Each row is a point on a landscape with many valleys, with its height.
From any point a ball rolls to the lowest of the 3 points nearest to it. It stops when none of these is lower. Distance is the straight distance between rows; heights are no part of it.
nomaf: [132 143 129 119 143 127 174 141 145 163 122 119 120 148 158  80 125 135
 111 126 115]  height 12.3
Viri: [137 139 123 125  97  81 152 136 110 146 145 106  99 112 134 118  99 128
 140 161 109]  height 40.0
nudit: [127 125 127 117 127 106 132 126 131 115 126 114 128 134 145 124 106 124
 119 146 103]  height 18.1
Febu: [138 102 154 102 184  98  82 128 117  81 116 138  66 127 163 148 145 125
  80 114 123]  height 27.7
noku: [146 123 120 102 162 131 122 120 144 108 109  94 127 170 148 110 110 112
 104 130  84]  height 23.0
delo: [140 122 131 111 142 113 125 141 130  98 123 124 130 139 143 115 129 137
  94 126 114]  height 12.2
boz: [120 132 111 116 113 157 103 117 153 100 141 143 188 137  79 146 110 116
 144 132 104]  height 15.0
surog: [127 152 115 172  97 154 124 126 120 135 155 175 165  95 103 178 144 157
 172 121 174]  height 36.3
tifol: [123 129 107 190  87 126 138 150  72 187 136 117 139  86 112 138 105 106
 169 155 172]  height 47.3
rufef: [123 131 119 161 103 145 150 125 126 142 129 148 168 138 101 111 130 129
 142 129 131]  height 12.9
pil: [115 141  91 164  86 176 112 130 133 153 157 138 166 117  84 157 104 113
 167 128 127]  height 33.8
lodu: [130 139 139 116 116 104 162 130 131 148 144 119 103 112 149  91 117 133
 120 146 121]  height 34.3
gab: [131 133 126 127 119 137 138 119 132 109 129 141 170 137 103 119 124 118
 118 128 114]  height 19.5
maf: [125 112 130 116 178 154  82 125 132  88 112 122 155 168  98 144 145 105
 100 112 103]  height 16.4
kezin: [129 139 166 144 115 139 165 149 121 160  96 146 119 137 166  81 176 147
  94 107 153]  height 39.7
didi: [128 129 127 165  93 106 145 118  97 123 142 171 116  86 118 149 148 167
 148 133 181]  height 27.5
vog: [127 119 181 115 169 150  85 128 142 128 106 119  84 152 141 148 201 127
  92  85  78]  height 20.8
Kepid: [128 128 112 106 128 134 114 130 128  92 144 138 157 124 102 148 107 118
 138 138 106]  height 16.3
Zenu: [131 118 122 117 144 145 117 126 134  96 119 119 170 146 107 114 118 109
 121 123  91]  height 17.6
gaser: [115 142  82 133  99 125 111 140 110 130 162 108 135 121 112 160  80 100
 177 146 115]  height 19.7
gagor: [162 112 150 110 163  99 122 134 121 101 100 117  66 136 185 124 127 130
  75 122 110]  height 17.5
gop: [139 128 149 110 136 117 159 136 131 143 113 121 102 142 180  95 148 132
  95 115 126]  height 29.2
pese: [112 141  86 188  85 156 119 130 101 171 151 120 153 112  91 135  97 109
 179 130 137]  height 35.1
mudib: [119 134 121 110 123 115 117 113 134  81 138 146 141  99 124 161 110 141
 133 117 132]  height 21.1
befa: [123 112 163  68 194 150  43 115 118  78 135 134 117 148 120 175 150 108
  93 102 147]  height 24.1
relo: [135 140 108 112 162 151 171 141 146 178 119  98 131 177 159  84 108 117
 115 125 102]  height 40.3
Rike: [122 138 104 176  87 130 128 138 104 151 156 151 142 100 104 154 112 137
 174 139 175]  height 27.9
tis: [131 125 160 152 109 171 152 142 136 167  89 138 121 163 147 100 209 153
 100  91 151]  height 46.2
zun: [121 142 145 159  92 110 156 119 122 142 132 159 122 110 123 114 136 143
 139 141 129]  height 37.0
nubi: [147 114 155 129 129 120 139 152 130 109 108 147 110 134 162 114 164 145
  90 123 125]  height 32.4
zam: [137 118 129 124 155 151 111 138 141 115 110 111 136 158 139 114 144 106
  87 116  99]  height 29.5
tebiz: [123 130 107 108 136 109 106 122 140  81 147 119 118 118 121 160  97 123
 148 146 105]  height 14.4
bos: [121 130 119 125 100  98 135 123 124 119 147 130 128 103 123 136 119 118
 151 141 124]  height 25.5
nugas: [147 120 119  98 165  99 119 121 146 106 115  75 100 150 157 102  84 106
 119 155  80]  height 16.6
Demog: [115 124 109 107 118  97 107 105 133  82 150 154 122  84 135 175 127 127
 142 122 146]  height 24.2
suda: [109 131 108 167  93 175 146 120 133 172 137 119 168 128  84 113 106 132
 170 135 117]  height 24.3
ser: [133 121 152 112 142 151 115 146 140 141  99 107 125 168 139 123 179 116
  81 103  94]  height 28.6
Fasep: [128 147 116 135 101 158 117 125 137 104 140 167 176 121  92 151 131 135
 136 116 131]  height 21.3
purub: [117 140 111 141  96  86 135 140  85 160 144 109 105 100 121 143 111 118
 152 155 154]  height 45.1
rufon: [125 149 113 116 120  91 143 134 124 164 149  87  98 122 142 115  95 117
 147 167 106]  height 33.9
mesi: [125 118 131 111 161 164  84 116 136  79 128 126 177 155  96 153 117 101
 114 109 101]  height 17.7
fiti: [139 133 150 139 129 131 136 144 122 110 108 162 140 138 113 128 177 142
 103 118 149]  height 22.5
vefe: [131 133 106 123 114 118 147 122 141 139 139  98 123 134 135 107 105 119
 137 156  98]  height 25.6
bem: [122 119 161 106 182 139  57 126 135 108 118 115  88 159 111 154 186 113
  98  99  93]  height 23.9
rugen: [127 148 108 152  78 140 108 130 124 136 168 165 154 106 106 167 126 153
 168 136 169]  height 33.4
sen: [137 124 117 105 132  86 121 121 132 107 130 112 106 118 143 132  99 122
 130 154  98]  height 22.9
leda: [131 147 146 134 109  77 175 137 120 150 135 140  77 105 174  90 136 148
 130 138 142]  height 46.3
daruk: [115 153 119 134 108 106 183 129 126 199 137 106 103 114 134  92 109 120
 141 163 130]  height 39.4
fuvi: [134 122 111 103 121  88 131 125 137  89 139 147 113 110 133 145 109 129
 129 132 124]  height 16.1
kimus: [140 130 115  91 128  83 132 124 132 100 139  94  99 132 166 124  91 125
 125 152  84]  height 25.0
Mifu: [119 127 126 119 131 161 141 146 142 157 103 103 161 181 126  93 138 121
 110 123 111]  height 25.7
vub: [115 115 110  71 164  96  71 103 139  63 154 139 112  88 135 179  91 119
 131 128 130]  height 17.1
nagol: [127 116 149 146 111 160 153 133 131 144 104 145 150 158 121  96 169 136
 105 105 133]  height 39.5
Kirim: [121 128  93 111 116 136 125 124 144 122 145  97 149 136 107 121  96 112
 145 151  81]  height 19.8
Fize: [122 149 130 152  97  87 157 145 102 211 140 111  89  93 151 110 108 132
 154 159 161]  height 36.6
fofu: [132 100 132 113 159 161  95 143 151 126  98  96 149 187 125 129 145 106
  94 112  92]  height 27.2
durel: [152 118 143 103 175 111  91 129 131 108 110 103  44 138 186 133 140 130
  74 114 102]  height 11.0
domo: [118 129 115 146 108 143 147 116 127 141 121 125 179 133  94 111 120 127
 138 134 114]  height 20.0
zema: [132 121 132 119 103  94 150 133 133 132 131 120 111 109 150 112 108 122
 126 143 126]  height 26.2
sutar: [134 104 159  80 170 130  78 115 119  66 124 140 124 113 120 168 139 125
  95 103 154]  height 33.2
dinof: [130 104 145 106 177 129  76 122 136  88 114 109 110 161 131 133 137 104
  86 125  98]  height 20.1
Gim: [125 132 109 125 108 119 133 126 125 112 147 126 134 117 109 119 104 128
 149 151 114]  height 20.5
Musav: [119 135 141 189  90 120 168 117 119 163 119 148 129  98 127  99 149 175
 161 135 155]  height 36.2
ragi: [123 135 115 175  78  91 137 137  95 146 148 160 121  75 123 159 133 148
 168 130 194]  height 18.0
sefen: [121 138 104 155  99 171 135 106 138 138 147 136 187 127  83 120 110 117
 160 132 105]  height 18.3
zisa: [122 140 131 185  78 128 158 128 101 174 138 141 131  97 103 127 124 151
 165 135 158]  height 42.3
fer: [131 140 146 140 121 166 116 112 142 104 129 180 201 126  83 175 140 163
 159 101 174]  height 41.2
Pari: [149 100 144 106 169  99  98 126 131  73 116 119  66 129 175 123 119 131
  93 123 108]  height 19.6
zubi: [131 112 119  96 165 146 110 113 149 111 114  76 153 172 131 111 100 101
 110 140  75]  height 17.4
zivu: [127 121 154 118 137 163 128 151 142 152  89 117 114 174 133 124 198 134
  90  97 100]  height 30.3
fomet: [138 162 111 107 139  92 170 142 133 174 139 104  86 126 175  86  96 105
 140 155 116]  height 52.0
buveb: [124 148 131 152 128 150 193 123 140 191 110 138 134 135 125  63 142 144
 144 125 150]  height 62.4
vugar: [140 136 140 159 113 121 184 120 123 172 115 141 136 114 131  76 150 158
 137 130 142]  height 42.4
zama: [124 131 115 150  85  97 140 137 106 157 149 120  99  92 127 119 124 127
 154 152 149]  height 38.7
pez: [124 135 180 100 172 147  89 120 145 133  93 121  84 164 118 138 195 123
 109  84  73]  height 18.2
faso: [115 140 118 161  90 138 157 124 126 184 143 107 124 103 106 104 116 125
 157 146 140]  height 31.7
kodu: [107 127  78 117 113 123  93 129 129  97 162 115 140 112 111 174  81 103
 150 139 104]  height 19.9
Rabit: [140 126 148 120 110  87 152 139 126 109 119 143  89 108 169 119 128 143
 117 133 129]  height 30.9
kido: [128 130 145 169 100 154 150 109 122 122 125 184 178 132  91 132 161 160
 135 112 164]  height 36.1
zuroz: [118 125 106  98 160 153  85 110 146  73 136 120 189 141  90 160  91 100
 138 125  98]  height 17.3
bagif: [140 129 102  88 187 147 125 132 166 149  91  71 101 194 171  98 110 113
  98 122  91]  height 47.4
rorad: [127 121 106 101 136 155 121 115 150 120 118 101 182 164  95 113 110 100
 121 126  86]  height 17.9
Zupif: [156 101 168  96 192 102  66 124 114  82 106 124  46 151 171 144 147 140
  79 129 122]  height 34.2
reker: [143 117 142 115 137  79 134 138 123  90 112 142 103 102 145 125 131 139
 108 134 127]  height 25.9
mag: [148 129 168 151 105 100 166 139 118 123 116 169 128 103 134 127 163 163
 125 135 165]  height 35.2
davek: [115 132 113 133 122 147 167 132 140 167 123 115 149 139 127  78 115 125
 135 132 118]  height 30.2
bomo: [117 138 113 160  94 165 149 117 132 151 132 141 175 132  91 109 109 140
 161 124 125]  height 22.8
denul: [112 106 156  70 190 124  49 105 122  61 137 131 129 123 134 169 117 131
 109 110 162]  height 29.6
tati: [130 129  92 106 149 171  97 113 153  90 134 122 195 152  85 148 103 107
 129 119  80]  height 18.9
Vameg: [133 122 167 106 172 135  87 142 140 110 114 124 106 153 136 150 171 106
  78 111 120]  height 19.0
gik: [139 105 127  98 175 137  91 124 143 122  99  84  84 169 175 121 117 110
  84 130  90]  height 24.6
zuvit: [103 128  98 134 105 111 104 135 113 105 160 149 120  91 124 186 112 125
 166 130 174]  height 34.6
bifuv: [128 144 123 127 102  84 154 135 123 149 148 115  88  93 151 115 113 136
 139 156 137]  height 34.8
tof: [115 137  86 136  94 121 117 127 119 124 151 113 138 112 117 142  95 125
 153 133 108]  height 13.2
defik: [123 128 136 164  81  86 168 133 111 159 142 138 102  95 144 116 135 152
 141 146 155]  height 35.4
buret: [121 138 142 153 132 162 192 143 136 187 109 144 135 142 137  67 164 155
 119 115 156]  height 70.6
Fubi: [131 103 159  95 158 118  93 126 125  73 114 119 111 129 142 149 148 119
  93 122 123]  height 24.9
kam: [100 138  98 167  83 154 119 141 107 143 159 144 151 105  93 158  97 121
 168 140 148]  height 32.1
pap: [114 143  95 148  81 103 106 151  98 142 168 123 120 103 110 161  90 101
 159 138 139]  height 28.4
bezor: [118 138  99 202  88 185 132 127  99 185 135 109 180 107  85 130 107 120
 187 128 135]  height 38.0
nur: [143 110 168 107 164 118  78 133 125 107 108 124  63 137 168 138 165 129
  72 107 117]  height 20.3
Kago: [119 141 129 189  95 159 160 105 126 167 130 152 175 112  90 106 132 152
 160 129 145]  height 37.8
Ligu: [125 136 110 146  96  99 156 139 110 187 141 107 101  99 133 106 113 124
 147 156 143]  height 40.7
vilen: [135 114 136 104 148 135 108 141 133  75 125 140 153 136 108 157 138 103
 102 121 127]  height 13.5
seke: [112 132 114 141 134 179 190 118 154 197 117 120 163 140 110  65 130 137
 159 133 120]  height 52.9
kapi: [140  84 137 103 193 105  66 124 129  68 125 125  76 153 159 136 117 123
  90 132 105]  height 28.5
difis: [128 117 147 111 155 140 100 133 127  86 125 150 162 139 106 166 161 112
 107  98 148]  height 13.1
rek: [145 122 123  96 176 136 124 129 147 131 105  86  90 159 173 108 132 117
  87 110  88]  height 28.1
Domus: [126 143 134 155  89 111 162 126 117 155 145 119 116 102 123 108 121 128
 146 156 144]  height 29.7
mis: [108 130  87 109 116  85 103 124 124  83 156 131 121 103 117 176  97 117
 154 134 117]  height 15.1
Kipav: [128  94 144  55 190  97  53 111 120  57 127 133 101 119 144 154 112 136
 112 117 156]  height 34.9
gekor: [129 126 128 119 131 136 157 130 145 142 119 116 139 155 140  79 118 117
 125 136 102]  height 6.6
Mili: [107 118 152  99 182 155  73 118 139  95 132 117 153 154  99 171 164 101
 113  93 114]  height 11.7
posuf: [138 114 162 113 151 134 119 140 137 136 107 118  98 157 159 120 162 128
  81 101 104]  height 25.4
tamen: [125 129 145 126 129 150 128 126 126  93 132 165 172 130  96 149 144 126
 131 111 149]  height 19.2
Zed: [110 141  88 138  98 131 108 132 123 117 167 138 159 115 112 164 100 121
 165 141 127]  height 18.6
sek: [133 102 127  99 175 146  96 131 152 119 100  78 113 180 142 120 141 109
  85 118  82]  height 23.2
puzi: [142 127 171 174  97 135 185 124 110 154  98 168 143 115 124  92 172 169
 132 115 173]  height 49.1
kibe: [119 132 122 183  83 114 164 128 104 170 129 147 113  88 121 126 143 160
 153 135 173]  height 40.1
gemag: [106 139 114 112  90  96 112 120 117  95 152 171 124  75 140 188 136 157
 164 114 191]  height 37.4
Kulu: [136 134 163 121 130 146 128 141 135 153 100 135 105 157 163 117 182 141
  87  87 110]  height 29.8
bisi: [126 127  92 170  91 121 108 157  99 150 162 132 149 106 107 171  84  94
 173 148 169]  height 36.0
keba: [126 120 109  91 163 109  86 111 132  67 150 131 139 111 123 156 103 115
 125 135 111]  height 11.8
lil: [128 159 118 153 124 126 188 128 136 231 133 109 102 106 126  77 114 121
 164 157 145]  height 52.1
Puso: [134 115  99  96 167 114  93 112 146  91 127  78 123 141 129 127  72 110
 127 152  78]  height 26.1
bobi: [157 116 124  90 178 110 119 125 145 112 105  75  73 163 198  94  96 113
 104 136  90]  height 8.0
defu: [134 115 145  97 157 158  90 128 130  88 123 124 151 151  99 159 146 106
 104 103 122]  height 14.8
Nuri: [135 112 156 103 166 137  71 124 141 122 104  93  82 163 148 144 172 118
  85  89  98]  height 22.0
bipa: [136 130 154 137 127 158 130 125 123 101 109 155 173 158 101 146 166 124
 105  99 167]  height 22.4
fozor: [122 128 143  98 142 143 100 111 135  71 136 160 165 114 114 172 133 122
 124 102 160]  height 11.4
Guv: [115 145 112 156  98 170 135 108 134 129 137 158 177 134  83 130 129 135
 153 126 123]  height 21.2
nep: [146 137 151 157  93 108 181 134 120 143 114 171 100  98 148 105 151 173
 134 129 151]  height 24.8
vegu: [127 132 133 166 105 149 178 106 136 171 125 139 135 128 121  81 138 145
 143 137 144]  height 51.3
turet: [131 130 153 144  94  80 166 134 115 135 125 156  94  94 158 114 160 160
 123 135 164]  height 30.6
nav: [111 129 101 174  87 135 134 128  99 195 144 104 134 100 102 124  98 104
 159 146 145]  height 42.5
soku: [113 131 121 198  84 143 132 117 113 140 149 174 142  84 104 162 141 171
 163 125 183]  height 35.0
vodin: [130 117 107  91 169 176 137 149 162 166 104  80 118 205 138 102 135 104
 105 114  85]  height 49.9
Fadin: [146 105 139 101 173 110  89 122 132  98 105  98  71 141 162 112 117 124
  84 123 101]  height 16.0
gifov: [120 133  96 164  79 115 118 152 112 140 165 162 139  96 113 166 126 131
 167 134 169]  height 28.0
Bitog: [132 109 129  84 170 148  72 111 137  61 135 120 144 151 102 162 110 105
 118 112 113]  height 20.6
mume: [128 122 136  78 144 102  94 117 135  73 138 157 118 103 131 163 114 139
 115 119 149]  height 12.4
lizar: [122 118 128  87 180 173  62 121 145  80 136 121 186 165  97 167 110  94
 119 111 110]  height 19.3
biru: [125 125 129 118  99  76 145 127 127  82 138 169 110  89 132 151 152 148
 136 119 163]  height 29.1
mir: [137 129 169 104 154 172  82 117 135  91 135 143 199 126 114 185 159 118
 133  86 163]  height 13.6
Mur: [117 118 101 101 122  83 115 125 125  89 151 118 102 107 133 157  95 118
 141 141 121]  height 8.6
Lubif: [129 124 125 119 151 170 163 157 151 184 101 116 129 176 149  90 146 131
 111 109 115]  height 37.2
Devab: [129 163 122 123 138 101 188 137 136 210 132 120  94 110 149  83 102 118
 151 154 124]  height 47.8
rozes: [115 133 112 135  89  98 132 151  88 164 153 102 110 117 131 139 102 104
 147 166 133]  height 50.6
dovif: [139 111 151 107 169 133 102 132 134 116 104 101  85 152 158 125 145 115
  83 125  99]  height 21.0
bopi: [150 122 120 107 158 112 145 125 149 127 114 103  93 142 175  96 107 118
 107 144  93]  height 18.5
Viz: [120 139 128 159  74 102 138 134 101 145 141 172 115  85 127 172 143 170
 161 123 205]  height 22.6
pufo: [122 147 122 170 119 135 185 130 136 214 112 120 126  94 113  75 127 133
 170 141 146]  height 59.9
vaz: [127 160 120 151 151 147 200 135 140 226 119 127 109 117 114  62 132 126
 159 138 138]  height 64.5
Mub: [131 116 145 120 132 140 129 135 134 116 113 135 157 157 114 130 163 113
  96 103 122]  height 21.6
rel: [125 103  88  93 148 103  89 107 145  76 138  89 104 131 125 152  84 117
 142 156  89]  height 31.4
faz: [137 123 140 111 131  95 128 126 124  75 122 158 127 118 143 146 130 122
 106 127 127]  height 21.9
vot: [135 125 157 173 117 154 190 135 137 181 107 154 118 128 150  82 167 167
 118 112 156]  height 74.3
Gaso: [145 126 162 130 126 140 134 146 128 149  95 146 126 150 148 112 183 131
  82 110 143]  height 34.1
forek: [125 103 163  79 200 118  63 124 117  74 126 136  93 142 133 171 138 121
  99 113 138]  height 32.0
laru: [113 144 113 165  89 129 139 124 119 145 149 137 128 108 107 127 121 130
 157 140 134]  height 18.4
Fesib: [117 128  84 102 147 140  92 113 145  90 153 111 157 134 101 159  74 107
 141 137  78]  height 18.7
pibug: [133 130 145 127 118 124 125 118 130  86 133 166 146 112 123 153 145 135
 125 112 151]  height 15.4
zonon: [119 149 119 179  95 156 134 118 119 145 133 176 185 107  78 156 143 173
 176 129 164]  height 17.2
tugo: [115 153 103 152  91 157 108 126 129 119 156 160 172 114  80 174 111 128
 163 124 136]  height 34.5
ker: [128 116 119 180  78 118 153 144  63 190 135 117 112  95 130 141 107 111
 158 149 171]  height 49.7
Besiv: [147 144 107  83 151  95 139 130 158 126 119  82  84 146 171  98  98 110
 128 155  84]  height 14.2
sul: [134 133 146 133 100  90 172 134 126 145 144 135 100 100 151  98 130 137
 137 156 124]  height 41.1
Zavik: [127 121 141 115 140 126 124 117 130  74 131 147 144 126 107 142 141 125
 110 116 134]  height 12.0
Nupib: [121 144 125 126 142 161 191 146 144 186 110 133 130 158 154  68 129 129
 122 122 134]  height 48.9
mufur: [119 121 131  96 164 128  96 108 134  70 129 150 150 119 117 159 125 117
 112 120 137]  height 10.0
zesa: [123 105 135  91 153 106 103 123 121  66 132 139 130 125 122 147 120 132
 117 128 125]  height 7.4
retef: [150 121 154 123 120 106 148 145 125  95 121 162 119 124 142 122 149 139
 105 120 140]  height 27.0
Vuse: [118 147 129 157  93 105 176 129 111 213 128 108  96  86 138  99 119 122
 155 149 169]  height 41.0
lolo: [141 142 153 166  98 105 189 135 114 184 119 149  94  92 159  77 144 163
 137 132 165]  height 23.7
dipe: [143 113 139 100 153 102 130 130 122  89 119 109 100 137 166 118 122 129
  85 130 104]  height 16.8
lufe: [130 131 135 125  88  89 144 127 128 114 138 144 107  94 141 135 121 140
 136 144 125]  height 31.9
Kel: [120 123  99  91 154 135  85 106 142  77 145 118 157 130 101 162  82 112
 131 135 106]  height 15.3
Puse: [153 119 149 114 139  95 145 152 129 103 117 136  73 123 205 110 138 145
  84 114 123]  height 23.5
kilik: [136 139 132 184  98 150 127 106 117 120 143 182 172 107  96 166 159 181
 172 118 180]  height 31.8
dateg: [141 165 136 127 131 107 180 139 129 163 135 134  97 121 164  89 114 140
 126 144 129]  height 43.1
Mip: [123 142 130 166  91 141 130 111 127 128 145 169 161 120  94 146 143 148
 163 125 157]  height 30.1
Losed: [130 119 137  81 179 155  71 113 136  70 144 135 168 124 101 172 113 113
 110 105 128]  height 21.7
viro: [116 137 116 159  93 121 132 129 121 121 154 154 134  97 113 153 128 143
 159 133 150]  height 26.5
vas: [121 131 108 119 146 144 179 140 156 170 130 108 145 158 144  68 120 122
 122 147 109]  height 28.9
Detil: [121 138 128 141  96  95 143 131 116 118 144 174 120  92 123 151 143 149
 149 137 166]  height 27.8
bovu: [120 138 116 192  85 151 127 127 123 158 151 151 166  98 103 151 128 140
 180 132 157]  height 33.1
gom: [125 114 154  94 191 150  55 121 125  80 122 108 127 156 105 168 149 101
  94 101 128]  height 18.8
ven: [147 114 126 111 143  82 131 136 131 107 114 110  90 126 180 105  99 132
 106 144 106]  height 21.5
zuv: [132 116 163 107 163 149 110 129 143 141 103  96  83 170 141 134 187 121
  99  79  78]  height 16.2
mut: [124 131 110  85 107 101 106 117 130  81 153 159 128  74 136 194 132 150
 163 106 176]  height 30.7
gepu: [127 126 100 195  89 157 113 145  98 175 154 126 160  99  99 152  86 105
 177 139 159]  height 37.3
Fovug: [156 118 109  98 170 107 103 112 149  92 125  60 106 148 155 113  77 110
 116 162  80]  height 20.4
nos: [132 142 147 175  92 101 165 132 106 138 120 166 127 100 127 107 147 162
 138 141 166]  height 30.8
Tak: [139 145 141 165  86  87 169 131 105 186 135 137  83  92 160  98 136 149
 155 151 157]  height 30.5
kotos: [136 150 114 106 147 122 177 138 147 179 133  99 111 152 149  71  98 119
 134 143  95]  height 42.1
fanam: [145 124 157 188 107 153 172 118 123 158  96 167 166 136 107  97 181 180
 122 119 172]  height 52.3
pid: [123 114 138 129 124 164 160 144 140 153  99 125 155 173 126  86 163 128
  98 106 127]  height 34.0
Lik: [113 142  82 139 115 172 112 116 143 121 154 123 184 128  88 148  91 110
 159 126  90]  height 15.8
kase: [127 120  95 106 149 181  88 119 156  84 129  95 179 177 103 147  85  86
 121 125  70]  height 21.4
Kevar: [118 131  88 112 118  89 127 136 116 136 140  85 107 120 127 132  93 110
 144 160 100]  height 39.3
Bor: [146 121 122 104 156 102 128 127 138 122 126  83 111 147 155  98  96 109
 116 152  83]  height 19.1
Ner: [132 153 147 158 117 123 195 124 123 180 123 140 111 102 144  78 139 155
 140 139 151]  height 33.3
gano: [120 142 116 147  96 152 122 125 130 116 155 170 167 103  98 167 128 160
 164 127 158]  height 33.7
lonid: [123 162 112 155 125 109 195 143 109 252 130 107  65  97 135 104  95 109
 145 163 168]  height 59.4
Gif: [137 117 154 111 137 142 150 147 132 146 101 115 115 166 165 102 168 119
  89 110 120]  height 31.0
pame: [116 138  97 144  86 129 104 137 127 119 163 169 149  99 115 175 104 134
 161 120 162]  height 31.5
Tefur: [118 114 136  61 164 129  69 102 139  59 137 142 149 103 129 178 100 127
 123 108 146]  height 32.5
kinas: [119 127 170 113 178 148  62 123 128  97 115 123 136 148  95 173 194 104
 104  91 127]  height 14.7
Pido: [127 105 106 105 161 163  95 124 137 108 113  91 175 181 104 134 103 104
 106 126  70]  height 23.6
nofu: [148 111 127  98 166 110 110 136 140 100 108  90  90 151 171 113 103 120
  95 136  87]  height 12.1
zafu: [132 125 159 128 142 132 119 148 122 102 107 145 118 144 127 141 180 126
  89 105 142]  height 17.8
Lub: [139 133 160 155 103 115 195 151 124 168 114 156 100 105 160  80 157 166
 127 121 157]  height 17.0
tepu: [130 136 128 168 123 163 193 122 141 198 104 131 143 116 104  61 143 159
 157 127 163]  height 67.7
lafi: [130 125  92 166  89 107 119 150  62 170 139 132 140  92 118 152  62  88
 170 152 194]  height 48.0
gemal: [130 133 151 133  99 128 136 123 125  98 132 172 164 118 111 142 153 145
 131 116 169]  height 21.8
nodu: [107 144 111 178 102 173 171 102 122 215 133 114 154 100  94  92 124 132
 172 135 143]  height 46.1
rava: [124 108 133  77 189 127  60 108 119  59 138 123 129 133 119 163 107 119
 111 124 142]  height 25.8
fas: [140 154 124 140 108 144 122 115 130 110 145 181 175 101 107 164 135 164
 156 112 178]  height 36.5
dup: [109 142 112 140  98 112 156 114 120 164 143 107 123 112 119 118 109 124
 147 152 117]  height 9.1
sil: [126 110 107  89 166 174 117 132 156 139 101  66 148 204 129 100 124 108
 101 122  84]  height 51.9
bam: [134 136 149 148 103 137 152 111 123 114 122 160 163 132 113 117 160 144
 127 117 147]  height 28.2
Sefem: [108 128  97 152  96 145 132 130 129 156 149 120 169 124 102 121  96 121
 157 141 109]  height 30.4
vidi: [145  94 147 106 178 106  86 128 134  83 103 121  81 140 161 141 142 124
  86 121 101]  height 23.8
robu: [129 118 130 112 137 159 132 130 124 127 113 115 173 169 122  96 135 117
 105 123  96]  height 20.9
poso: [121 146 132 141 119 118 178 129 132 173 126 133 119 111 133  74 122 132
 147 147 128]  height 8.9
duzol: [134 121 135 107 151 153 137 156 152 143  95  95 121 175 149  99 151 117
  96 101 105]  height 32.3
taf: [134 115 105  99 152 104 108 116 140  92 122  91 124 144 127 116  93 110
 121 154  88]  height 30.0
bizo: [125 123 183 111 155 149  87 132 143 130  96 123 106 160 110 146 209 124
 104  80  95]  height 20.2
nosa: [129 116 155 100 177 133  82 124 134  87 122 117 137 147 112 155 157  97
  89 104 118]  height 14.6
nop: [124 138 128 131 105 107 135 118 120  87 145 174 134  98 127 166 144 152
 143 129 162]  height 22.1
mesut: [130 120 105 163  84 117 126 153  71 173 153 115 134  99 125 147  73  95
 162 148 158]  height 42.7
Dotis: [119 135 142 173  87 122 157 119 115 125 139 157 139  97 115 125 146 154
 151 125 143]  height 42.0
risof: [131 129 130 102 128 104 147 132 138 129 121 118 129 132 156  93 117 132
 109 138  98]  height 23.1
fako: [120 118 124 113 160 122 100 118 140  74 121 114 132 140 124 139 101 114
 110 132  96]  height 32.2
Mekil: [130  98 122  92 166  80 101 120 130  67 128 122  98 118 133 135  99 123
 112 145 119]  height 12.8
takez: [118 144 128 151 101 159 164 119 134 166 128 129 165 134  94  91 127 138
 143 141 118]  height 28.3
Turu: [123 117 111 114 151 139 131 125 146 125 121  98 143 154 127  95 108 105
 109 148  82]  height 23.3
vuv: [131 112 147  94 179 157  87 124 149 138  94  86  93 178 128 131 165 114
  98 105  73]  height 16.5
keli: [125 134 105 119 118 156 120 127 139 115 134 124 178 146  88 127  97 123
 131 136  84]  height 15.9
ramer: [106 135 112 150  94 112 158 133  96 211 141  88  94 102 120 123  99 103
 144 161 158]  height 47.2
kag: [125 141 123 136 109 136 124 128 121 102 139 164 150 118 103 142 127 137
 140 125 135]  height 19.4
Tufon: [132 135 135 181  78  83 164 130 100 146 143 167 100  85 135 127 149 171
 152 142 188]  height 42.2
gogi: [118 110 156 101 163 155  97 130 150 143  95  88 104 183 131 132 178 124
 107  95  65]  height 12.6
Kedak: [137 140 161 163 104 132 169 130 125 148 110 146 153 143 139  87 171 154
 108 107 147]  height 44.6
Lezur: [135 108 124  90 180 122  82 116 131  63 116 119 123 140 134 148 107 112
 101 141 112]  height 29.9
dova: [116 122 113 160  69  87 126 140  95 140 144 157 107  84 128 153 128 152
 163 140 178]  height 22.7
gofi: [140 144 144 144 129 138 166 145 131 153 118 134 127 147 163  83 151 137
 105 119 143]  height 38.6
Nimo: [123 134 114 165  78 116 139 134 109 142 158 148 122  87 111 160 129 138
 165 139 168]  height 23.4
rivo: [134 119 146 103 171 142  96 129 150 133  93  86  96 179 162 118 154 113
  77 110  82]  height 22.2
Nidub: [146 119 147 109 147 114 131 141 128 123 112 110  92 151 175 108 137 132
  84 122 110]  height 22.3
vov: [106 131 107 126 118 158 137 114 143 125 118 103 171 165 101  95 106 109
 136 134 101]  height 20.7
pava: [146 129 121  97 177 132 156 132 149 148 108  87 117 173 171  89 118 117
 105 130 102]  height 44.8
Bidi: [120 121 114 169  88 114 117 144 102 136 155 168 131  83 131 181 118 143
 172 126 206]  height 10.2
Zuku: [120 144 131 163  90 124 142 118 106 131 145 182 146  90 119 167 145 173
 166 131 184]  height 29.3
bove: [139 116 123  94 186 161 103 123 156 138  97  62  79 198 164 103 132 106
  95 117  71]  height 49.4
fugop: [124 145 149 177  89 145 165 114 113 142 125 165 167 112 106 123 155 182
 151 128 162]  height 43.9

Call two points neighbours if one is among the 3 nearest of the other. Go from one point of each pair to the other, from neighbour to neighbour, staying as low as possible. Name the highest point that can't be avoided.
Mili and gogi: Nuri
tof and Mili: kodu
bobi and zubi: noku
gekor and bobi: risof
durel and bobi: Fadin
bobi and Besiv: nugas
zesa and Mur: tebiz
zesa and Mili: defu
Lub and poso: Ner
